A landscape with many valleys, sampled at points; each row gives a point and its height.
A ball rolls from a point to whichever of its 2 nearest points has the largest drop for the distance, and stops where none of them is lower. Distance is the straight distance between rows; heights are no part of it.
q_726: [ 91  80  91  96  71 109 127  94  71  81 119  79  89  88 118  76  75 116
 102 119]  h=428
q_692: [128  72  71 115  48  95 127  76  88 103 108  75  88 100 118  88 134  99
 122  94]  h=635
q_421: [ 82 110 109 104  91 132  79  97  94 103  95  72 107  94  85 107  94 120
  67 110]  h=763
q_399: [101 106 112 103 102  97  85  96  96 104 105 133 100 128 111 121  87 102
  86 103]  h=456
q_886: [ 77 108 127 110 107  87  72 109 121  73  75  71  98  70  90  81 131 112
 111 108]  h=738
q_24: [ 87  79 103  78  94 130 104 110  92  93  97  63 115  73  83 114 109 118
  67 121]  h=783
q_392: [125  83 106 100 102  83 127 106  93  71 113  93 105  77  92  86 129 110
 119 100]  h=704
q_71: [ 90 107 117  95  92 123 114 114  92  86  89  92 125 118  94 134 113  85
  64 116]  h=403
q_379: [ 81 103 111 113 115  98  66 103 102 102  93 103  73 124 121  99  43  78
  98 102]  h=171
q_729: [ 79 110 122 109 120 106  93 122 134  79 104  70 128  68  62  76 105  83
  95 128]  h=164
q_256: [ 71  80 107  66 112 114 105 115 103  91  99  63 121  84  73 151 111 111
  76  98]  h=806
q_451: [103 129 114 103 104 109  73  81 100 114  82 106  96 107  87  96 118 115
 109  89]  h=373
q_478: [ 70 126 145 107 115  92  97 107 107  63  93  85 103 128 113  86  88  72
 122 134]  h=449
q_6: [ 92 105  82 106 120  93  91 128 104 132 109 107  83 151  98 132  89 108
  66  92]  h=508
q_970: [112 110  93 107  73 118  84  69  97 126  72  97  93  80 101  84 115 119
  94  83]  h=268
q_349: [103 122 101 107 101  87 142 129  90  90  78  94  88 133 117  80 134 100
 106 111]  h=476
q_716: [ 90  82 100 112  73  88 122 117  93  71  84 119 100 106 136 121 120  95
  86 106]  h=435
q_654: [ 78  74  93  78 122  88  96 135 115  94  92  83 106  75  77 146 113 107
  83  68]  h=794
q_742: [ 95  84 112 110 108  82  52  94 108  94 109 117  95 122 104 140  68 110
  75  98]  h=408
q_723: [ 85  98  95 116  82 119  72  94 111 102  78 103  93  58  96  83 105 112
  82  92]  h=120
q_261: [ 87  88 114 114 100 102  69 116 121  89  72 114 108  95  95 137 101  72
  60  93]  h=283
q_466: [ 86 100 111  93  96 122  82 104 106 106  82 100 117 110  88 154 110  88
  61  90]  h=350
q_368: [ 78  93 117 102  92 110  57  85 105  97 111  79 117  86  87 116  65 120
  71 117]  h=735
q_525: [100  96  93  93 101 121 104 112  97  99 112  84 110  61  72  71  91 114
  90 109]  h=173
q_389: [140  90  69 101  64 101  92  54  93 127 102 110  97  83 102  96 114 119
 108  76]  h=389
q_189: [ 85  96 136  95 124  89  70  90 128  94 109  85 111  63  88  85  67  91
 119 108]  h=388
q_35: [150  99  96  92 101 100 104  73  89 113 122  96 102  77  76  78 120 114
 130  77]  h=498
q_67: [115 100  74 102  92  94 102  89 110 119 106 144 105  91 110  99  91  94
 109  78]  h=176
q_78: [ 81 114 114 103  92 106  88  96  75  97 103  79  78 143 125 106  78 134
  97 119]  h=762
q_287: [ 95  92 103  92 100  94  92 107  90  95  89  73  96  93  95 122 129 138
  90  94]  h=713
q_68: [ 96  84  87  83 115  85 115 135 112  92  85 116 111  79  90 136 132  94
  96  65]  h=814
q_662: [ 79  85  80 108  81 128  99 117 114 102 112 106  93  65 104  70  54  88
  85 112]  h=285
q_371: [ 81 116 109 118 126  94  58 104 124  98 104  82  90 135  78 121  92  99
  92 105]  h=454
q_842: [ 93 107  96  96  91 100  88  92  72 102 103  66  80 114 104  96 103 155
 101 103]  h=744
q_358: [131  98 108  92 105  85 122  88 109 115  83 139 103 144 114 116 151  92
  92  99]  h=522
q_119: [ 97  90  71 106  86  93 131 123  83  97 127 111 104 106 120 101  79 108
  91  97]  h=374
q_291: [148 104  92  83 110  91 125  89  82 118 123  93  99 116  81  94 122 126
 111  88]  h=444
q_904: [125  74  75  98  56  92 117  75  84 107 100  83  91 112 124 122 133 123
  96  95]  h=600
q_703: [113 110  98  94  93 110  98  64  93 127  83 145  99  94 132  89  83  57
 130  96]  h=197
q_191: [ 93 100 116  99 111  71 103 113 102  68  98  79 101  81  95  82 123 125
 123 104]  h=724
q_946: [ 85  67  77 109  89  88 125 134 107  68 102 114 105  57 103  97 125  90
  99  97]  h=45
q_397: [105  78  67  84  80  94 118  95  76 115 103  91  91 121 123 142 114 143
  84  89]  h=557
q_456: [ 80  86 121 119 128  69  57  90 122  85  86  97  78 125 105 108  57  73
 110 107]  h=216
q_709: [113 125  83  93 105 105  87  74 106 146  89 135  92 107 116  81  78  84
 116  83]  h=114
q_393: [ 84 106 131 111 103  85 102 113  99  66  80 111  88 110 131  83 100  79
 124 115]  h=430
q_77: [136  95  86  81  96 100  97  61  87 125 116 118  90  94  98  94  93 121
 134  79]  h=462
q_885: [113 136 121  82 129 107 123  86  83 117 116  95  90 144 100  79  96  93
 136 118]  h=377
q_689: [ 89  77 104 110  84  90 112 108 110  63  95 125 102  59 115  74 110  81
 125 106]  h=109
q_252: [ 77 127 107 120 124  98  77 115 125 102  82  97  87 142  87 134 129  90
  83  99]  h=473
q_659: [ 99 135  99  95 127 106 127 124 105 105 105  99 119 129  75 112 128  87
  95 100]  h=218
q_83: [ 99  88  78 107 113  75  79 109 111 105 123 138  85  84 100 108  79 102
 122  70]  h=215
q_626: [110 114 133  90 105 110  97  79  90  87 105 102 118 108  89  95  88 100
 115 117]  h=556
q_51: [ 91  69 102  80  97  98  95  87  96  86 141  90 113  50 101  84  55 122
 108 115]  h=336
q_865: [113 128 119  87 144  91 109  97 101 102 132 117 102 127  81  90 103  97
 138 106]  h=322
q_629: [ 79 116  95  86 126 111 116 129 102 103 113  74 115 132  78 142 107  95
  78  97]  h=259
q_573: [157 106 102 103  86  88 125  78 109 111  81 116 111 116 107  93 150  73
 101  89]  h=586
q_169: [ 93  99  71  99  87 108 110 113  96 115  84  86  94  80 101 100 119 122
  76  83]  h=680
q_493: [ 91  98 118 115 134  70  55 103 141  97 100  90 108  71  69 100  89  96
 108  88]  h=457
q_784: [132 132  84  92 103  97 134  95  91 130 102  73  94 135 100  52 111 107
 112  95]  h=287
q_280: [104  94 117  87  94 117  57  65  98 104 110 104 117  68  86  97  69 113
  93 101]  h=681
q_138: [121 105 112  90  94 129  97  72  87 110 115 103 126  89  71 100  90 107
  83 104]  h=615
q_45: [101 116 107  95  96 104 109  88  77 108  96 101  78 138 133  81  84 117
 118 114]  h=775
q_405: [ 91  90  82  81 115  93 110 121  90 117 107 100  91 140 110 148 112 128
  75  91]  h=527
q_651: [ 87  98  95  95 123  92  95 125  95 103 125  78 114 104  78 127  86 114
  80  95]  h=307
q_440: [ 98 130 121 100 124  98 106 111 108 106  95 141  95 133 112  83  80  60
 115 106]  h=572
q_615: [ 98 130  96 106 122  99  91 107 115 138  93 119  92 157  91 116 112  99
  80  99]  h=492
q_447: [ 93  91  96 114  81  82 128 106  92  76  96 129  88 111 134  91  99  85
 120 105]  h=409
q_34: [ 91  70 105  93  94 111  82 102 124  92 112  81 114  45  84  81  79 126
  90 124]  h=258
q_782: [ 82 109  80  94 105 109 112 117  85 105 112  79  81  70 103  50  66 105
 113 103]  h=228
q_101: [114 104 108  84  89 109 125  97  94 104  69 109 115 131 109 136 138  88
  77 101]  h=458
q_443: [ 91 140 111 103 145  94  89 112 120 102 127 104 106 121  65  98  97  87
 118  97]  h=279
q_401: [108 122  75  98  94 106 134 109  87 118 100  81  86 103 112  41  87 102
 117  96]  h=255
q_783: [ 97  89  64 108  71  97 118 104 109 113  77 123 116  91 116 119 120  85
  74  80]  h=520
q_209: [101  79  79 122  51  98 115  85 100  92  84 135 109  94 130 110 118  83
  96 103]  h=478
q_636: [ 91 120 106 116 116  91  74 120 124  93  73  97  96  81  77  98 132 106
 100  80]  h=750
q_720: [ 94 115 106  85 115  99 108  95  79 102  97 106  79 105 132  84  75  87
 136 107]  h=789
q_872: [ 77 130 122 107 104 110 107 106  93  80  98  70 107 125  95  90  98 103
  97 130]  h=467
q_731: [ 87 104  98 129 102 110  78 125 115 102  84 110  96  96  90 104  77  65
  57  92]  h=233
q_388: [ 95  85  87 110  94  77 129 115  91  95 118 136  91 137 137 113  92 103
 102 112]  h=391
q_568: [ 98  83 109 102 138  71  68 106 123  94 129 104 111 114  75 134  66  98
  87  98]  h=331
q_991: [ 71  81  66 101  80 120 105  97  91 107 109  95  82  59 117  67  63  95
 126 110]  h=257
q_528: [108  73  88  90  66 119 122  98 102  97  61 106 108  80 115 125 145  86
  77  89]  h=568
q_141: [ 98 107 141  93 121  93  87  88 102  84 109 125 100 134 107 116  84  89
 115 123]  h=501
q_704: [107  82  55 113  67 101 135 107  93 111 100  78  92  72 106  85 127 109
 100  92]  h=657
q_683: [ 91  80 104 122 128  71  65 110 125  85 101 109  97  99  87 103  54  72
  91  90]  h=260
q_512: [106  89 114  75 105 116  95  69  79  98 107 104 105  60 116  84  69  78
 128 117]  h=828
q_583: [165 105  99  81  95 103 124  78  86 129 118  82 117 131  86 112 133 104
  88  92]  h=368
q_925: [150 109  88  90  80 109 115  66  88 127 103 100 115 125 104  90 104 100
  90  93]  h=262
q_930: [ 84  74  80 118  63 110 104  94 105  86  87 109  87  59 107  69 113  92
 120 102]  h=165
q_760: [104  82 103  82  91 101 108  90  70  85 138  72 108  87 100  93  68 138
 102 120]  h=392
q_524: [137  73 100 108  80  74 125  81  95  73 108 104  88  83 104  93 144 102
 141  87]  h=682
q_908: [ 96 111 130  89 130  95  75  95 106  99 102 124 103 101 109  99  67  65
 127 101]  h=545
q_445: [ 83  96 116 100 106 110  94 108 110  88 103 108 105  67  98  75  61  79
  96 113]  h=318
q_749: [133 101  90  94  71 113 117  55  93 121 100 124 117 102 116  84  85  70
 103  92]  h=149
q_837: [ 83  83  89 104  97 101 100 127  92  90 126  84 103  91 100 101  64 115
  76 102]  h=351
q_942: [ 91 117 110 104 106 131 106 120 109  94  99  88 122  79  66  82 105  88
  78 117]  h=106
q_874: [100 112  95 107 131  84  76 117 113 109 112 120  89 110  82 105  89 104
 107  81]  h=244
q_577: [ 96  68  67 115  55 117  90  85 103 110  87 109  95  57 101 103 116 114
  92  93]  h=261
q_129: [129  72  82 107  67  79 123  74  88  95 112 102  78 111 126  94 125  99
 155  95]  h=658
q_641: [107 121 111 106 108 111 133 116  95  90  89  97 119 101  84  84 121  82
  91 109]  h=168
q_217: [105 119 129 109 112  83 119 112  96  74  82 114  91 130 109  91 133  94
 127 114]  h=455
q_286: [ 87 111  91 119 102 102  90 117 104 117  98 113  89 126 114  92  48  78
  71  93]  h=199
q_387: [ 93 102  93  96 129  94  69 122 123 110  93  93 107  80  64 131 118 109
  91  65]  h=768
q_759: [111  76  94 105  70 100 112 100  95  78  77  91  94  69 106 107 152 106
  97  96]  h=614
q_702: [ 79 119 121 114 108  95  55  92 115  97  83  80  89 116  92 111 111 127
 103 103]  h=424
q_622: [ 86 109  94  82 107 124 113  96  76 110  99 103  89  68 135  70  66  62
 124 117]  h=804
q_639: [122 140 108  93 111 120 120  83  84 119 107  79 106 128  78  76 110 106
 110 105]  h=330

Where does a ball stop that starts at each point below?
q_387: q_723
q_287: q_723
q_528: q_942
q_908: q_379
q_421: q_379
q_440: q_379
q_358: q_379

Call two points neighbours if one is among the 2 nearest of the other. Go from one point of each pair to the other, from neighbour to neighbour, staying as low as possible. Name the highest point that can't be avoided.
q_749, q_709: q_703
q_782, q_709: q_885
q_946, q_379: q_35
q_782, q_379: q_493
q_723, q_946: q_577
q_942, q_393: q_349
